Points on a hilly landscape, in no order, each with its height.
From any point a ball rolls to the lowest of the 2 points nearest to it. It stops when none of these is lower. Distance is the straight distance between rows; heights are no part of it.
J_525 (h 329): [27, -18, -18, 35, 10, -22, -18, -44, -13, 22, 28, -24, -18, -14, -2, -29, 17, -16, 9, 16, -12, 9]
J_159 (h 141): [-3, 28, 33, -44, -31, -25, 2, 18, -30, -3, -45, 12, -17, 20, -3, -9, -6, -14, -10, -4, 2, 1]
J_6 (h 507): [22, -7, -17, 4, 38, -49, -10, -35, -9, -12, 24, -13, -4, 2, 30, -23, 16, 35, 6, -4, -34, -37]
J_557 (h 617): [19, 34, -6, 9, -13, -50, -11, -33, -21, -4, 7, 8, -9, -18, 11, 11, -2, 28, 2, -9, -4, 34]
J_813 (h 325): [-1, -13, 23, 6, 20, -3, 21, 25, 24, 10, -2, -24, 24, -12, 18, 42, 6, -19, 12, 16, -2, -17]
J_713 (h 428): [-5, 19, -17, -14, 25, -7, 6, -15, -4, -11, 26, -11, -13, 22, 15, 1, -10, 49, -20, -24, -9, 7]
J_563 (h 313): [-15, 3, 13, -11, 7, -7, 8, 36, 27, -1, -7, 11, -15, 15, -15, 12, -33, 32, -55, -12, 13, 4]
J_271 (h 207): [5, -13, 10, 31, 25, -20, -3, -16, 22, 5, 14, -24, -33, 2, 18, 10, -10, 11, -17, 19, 0, -18]
J_925 (h 391): [-14, 8, 3, -2, 24, 15, 15, -6, 12, -17, 18, -14, -19, 24, 4, 5, -21, 20, -18, -16, 8, 6]
J_464 (h 199): [2, 46, 31, -36, -33, -16, 14, 18, -18, -9, -31, -12, 5, 19, 1, 5, -36, -37, 2, -27, 2, -2]
J_702 (h 562): [-23, 51, 24, 4, 2, -9, 4, 7, 6, 0, -9, 9, 7, 1, -5, 29, -18, 12, -12, -34, 13, 28]
J_542 (h 397): [-20, 16, 6, 19, 26, 11, 39, -1, -11, -5, -2, -33, 6, 13, -7, 38, -19, -10, -9, 30, 10, 26]
J_816 (h 278): [19, -3, -2, -13, -31, 15, 5, 32, 15, 2, -15, 0, 19, 23, -15, -3, -21, -57, 32, -6, -16, -54]
J_367 (h 625): [32, -28, -13, 18, -52, 13, 3, 2, -17, 0, -46, 39, -18, -5, 19, -15, 3, -16, 42, 8, -25, -13]
J_818 (h 606): [1, -33, 3, 4, 13, 34, -4, 9, 39, 13, 5, 7, 14, -18, -3, -8, 17, 2, -2, -5, 10, -48]
J_446 (h 453): [-6, 3, 3, -4, 13, 57, 6, -11, 3, 7, 35, -2, -2, -2, -26, -13, -2, -5, 10, -21, 33, -4]
J_168 (h 159): [-27, -15, -17, 34, 43, 20, 16, -21, 26, -7, -22, -36, 27, -14, 0, 1, 5, 5, -25, -8, 32, -4]
J_48 (h 403): [-15, 19, -20, -39, -10, 23, 18, -12, -27, -38, 0, 10, -5, 38, -24, -14, -25, -3, -13, -20, 13, 4]
J_826 (h 546): [-13, 32, 33, 5, -10, -21, -8, 20, 33, 9, -16, 8, 11, -18, -12, 22, -3, -7, 1, -19, 9, 22]
J_291 (h 376): [-16, -2, -18, -41, -3, 18, -1, 13, -11, -27, 6, -6, 2, 42, -29, -21, -39, -20, -11, -18, 11, -23]
J_390 (h 509): [-14, 6, 0, -17, -13, 16, -19, 11, -6, 9, 5, 24, 33, -24, -4, 12, 32, -13, 20, -19, 3, 22]
J_492 (h 246): [5, -7, -2, 11, -41, -6, -13, 3, 12, 29, 31, 18, 1, -37, 4, 24, 26, -18, 11, 11, -1, 28]
J_749 (h 238): [7, 23, 19, -14, -23, -15, -3, 39, -1, -4, -20, -14, 26, 24, -7, 8, -41, -51, 20, -20, -5, -22]
J_556 (h 172): [10, -7, -2, 28, 22, -36, -9, -4, 12, 9, 24, -3, -36, 2, -10, -3, -30, 42, -39, 15, 6, 6]
J_601 (h 255): [-4, -6, 4, 3, 1, -28, -13, 15, 29, 10, 10, 16, -21, 5, -12, -7, -25, 51, -54, -13, 2, -9]
J_567 (h 634): [30, -41, -8, -5, -54, 31, 18, -13, -31, -7, -21, 28, -20, -1, 23, -14, -10, -22, 31, -1, -13, -14]
J_624 (h 538): [0, -36, -24, -9, 36, -19, -20, -24, -1, -18, 5, -36, 0, 2, 24, -12, 37, 24, -13, 7, -24, -33]
J_937 (h 449): [6, -9, -7, 39, 6, 2, 12, -7, -16, -20, -24, 0, -5, 2, 19, 6, 17, -19, 24, 29, -1, 4]
J_474 (h 90): [11, -25, 13, 27, 6, -6, 14, -15, 39, 30, 28, -18, -11, -46, 9, 10, 7, -14, -11, 24, 12, -4]
J_114 (h 355): [-17, -1, 4, -10, 23, 10, 7, 21, 3, -4, -2, -1, -2, 13, -13, 14, -19, 10, -29, -14, 15, -2]
J_574 (h 436): [-20, 19, -12, -25, 8, 30, -6, -1, -31, -15, -5, 14, 9, 19, -20, -12, 9, 19, -4, -11, 12, 24]
J_976 (h 221): [8, 7, -2, -37, -10, -40, -19, 3, -36, -18, -32, 0, -10, 5, 10, -18, 31, 31, -2, 13, -27, 17]
J_44 (h 469): [10, 10, 3, -16, 23, -34, -6, -12, 3, -7, 21, 3, -10, -3, 22, -21, 1, 47, -21, -10, -33, -11]
J_490 (h 174): [-11, -10, 20, 28, 32, 0, 6, -5, 39, -19, 0, -29, -6, -3, 21, 18, 0, 11, -15, 2, 2, -31]
J_465 (h 614): [3, -25, -19, 13, -49, 22, -11, 12, -13, 17, -42, 39, 11, -12, 31, -12, 24, -48, 34, 5, -24, -20]
J_856 (h 425): [-11, 14, 6, 24, 15, 2, 26, -7, -10, -24, -18, -14, 18, 12, 14, 28, 0, -16, 21, 18, -5, 26]
J_608 (h 364): [-5, -13, 9, 11, 35, 12, 45, 22, 15, 1, 3, -39, 5, 1, 4, 36, -8, -12, -11, 35, 7, -8]
J_752 (h 528): [-15, 25, 15, -14, -11, -7, -9, 29, 3, 6, -16, 12, 42, -17, -13, 11, 12, -15, 12, -21, 6, 19]
J_450 (h 311): [14, -15, -8, -2, 5, 17, 0, 43, 12, 13, -8, -7, 14, 16, -34, 8, -26, -41, 18, 6, 4, -27]
J_463 (h 563): [-5, -6, 0, -12, 15, -9, -7, 0, 0, -26, -8, -11, 4, 5, 22, 5, 32, 8, 6, 5, -17, -21]
J_577 (h 345): [-2, -12, 2, -40, -22, 21, 5, 17, -8, 0, 5, 6, 12, 27, -45, -9, -31, -40, 3, 11, 0, -22]
J_831 (h 643): [22, -12, -17, -20, -28, 45, 16, -28, -26, -30, -9, 11, -15, 19, -4, -20, -16, -16, 35, 9, -4, -9]
J_575 (h 476): [-14, -8, -16, -35, 21, 30, 6, -2, -6, 5, 11, -15, 15, -6, -18, -7, 22, 37, -24, -6, 11, 19]
J_664 (h 326): [-10, -19, -7, 15, 10, 8, -15, 10, -15, 5, 2, 14, -9, 6, -42, -5, 1, -8, -1, 34, 13, 18]
J_520 (h 375): [17, 9, -11, 21, 11, 1, -13, -34, -8, 36, 55, -1, -14, -6, -5, -38, 2, 14, 8, 3, 2, 7]
J_615 (h 583): [6, -26, 9, -4, 5, 6, -11, 8, 19, 2, -2, -8, 8, -10, 11, -3, 35, -4, 2, 11, -21, -38]
J_458 (h 289): [-23, -40, -17, 29, 30, 9, -7, 16, 4, 20, -14, -8, -2, 5, -44, -9, -17, 9, -34, 33, 18, 14]
J_591 (h 599): [7, 37, -2, 32, -1, -26, -20, -40, 4, -14, 17, 10, 1, 0, 18, -7, -1, 36, 12, -29, -3, 19]
J_677 (h 266): [25, -17, -4, 13, -2, -31, -16, -21, 4, 23, 32, -13, -8, -32, 25, -4, 29, 7, 7, 12, -20, -12]
J_533 (h 154): [-7, 30, 14, -41, -20, -19, 0, 1, -34, -12, -35, 2, -2, 10, 14, -5, 16, 13, -9, -3, -6, 29]
J_192 (h 239): [-35, -14, -20, 30, 34, 16, 17, 8, 11, 17, -16, -13, 25, -5, -26, 7, -8, 12, -40, 1, 36, 12]
J_622 (h 483): [-14, -8, -1, 9, 9, 44, -1, 8, 1, 6, 14, -2, 28, -15, -19, 3, 15, -22, 12, -11, 20, 14]
J_378 (h 419): [4, 4, -10, 5, 19, 47, -12, -21, -12, 14, 43, 2, -18, 7, -10, -35, -6, 18, 2, -13, 18, 0]
J_281 (h 358): [33, 5, -4, -24, -50, -9, -10, -11, -31, 12, 9, 40, -6, -27, 38, -26, 21, 18, 24, -8, -20, 20]
J_110 (h 308): [21, 7, 3, -11, -41, -18, -7, 6, -6, 5, 4, 34, -11, -25, 32, -2, 28, -14, 22, 8, -8, 16]
J_617 (h 581): [-14, 54, 9, 15, -12, 7, -11, -22, 8, -8, 20, 13, -11, 7, 2, -2, -6, 31, -1, -38, 13, 32]
J_761 (h 601): [3, -16, -5, -11, -30, 16, -16, 27, 6, 9, -10, 21, 2, -11, 7, -1, 20, -32, 19, 10, -23, -33]
J_66 (h 180): [6, -27, 2, 23, -13, -22, -10, -13, 30, 28, 23, -4, 0, -44, 2, 27, 26, -8, 1, 16, -2, 5]
J_368 (h 279): [-7, 15, 31, 0, 7, -1, 14, 38, 30, -4, -25, -9, 13, 11, 8, 29, -19, -35, 22, -9, 5, -13]
J_802 (h 277): [25, -16, -22, -23, 3, -49, -11, -22, -36, -3, -10, 8, -18, 1, 20, -26, 18, 40, -5, 22, -44, 3]
J_338 (h 633): [10, 31, 9, 17, -33, -23, 4, -21, -16, 1, -1, 27, -15, -4, 1, 4, 0, 5, 20, 15, 7, 62]
J_661 (h 356): [2, -3, -10, -9, -22, 18, -10, 9, -20, -4, -11, 25, -6, 25, -39, -12, -22, -37, 10, 22, 22, 1]
J_388 (h 47): [-25, -6, 6, 22, 35, 13, 13, -7, 34, -7, -1, -25, 29, -13, 9, 18, 6, 7, -10, -18, 13, -6]

Where does a ball stop that starts at each point below?
J_6: J_556
J_567: J_556
J_661: J_388
J_575: J_556
J_856: J_159
J_450: J_159
J_591: J_474
J_446: J_474
J_338: J_474
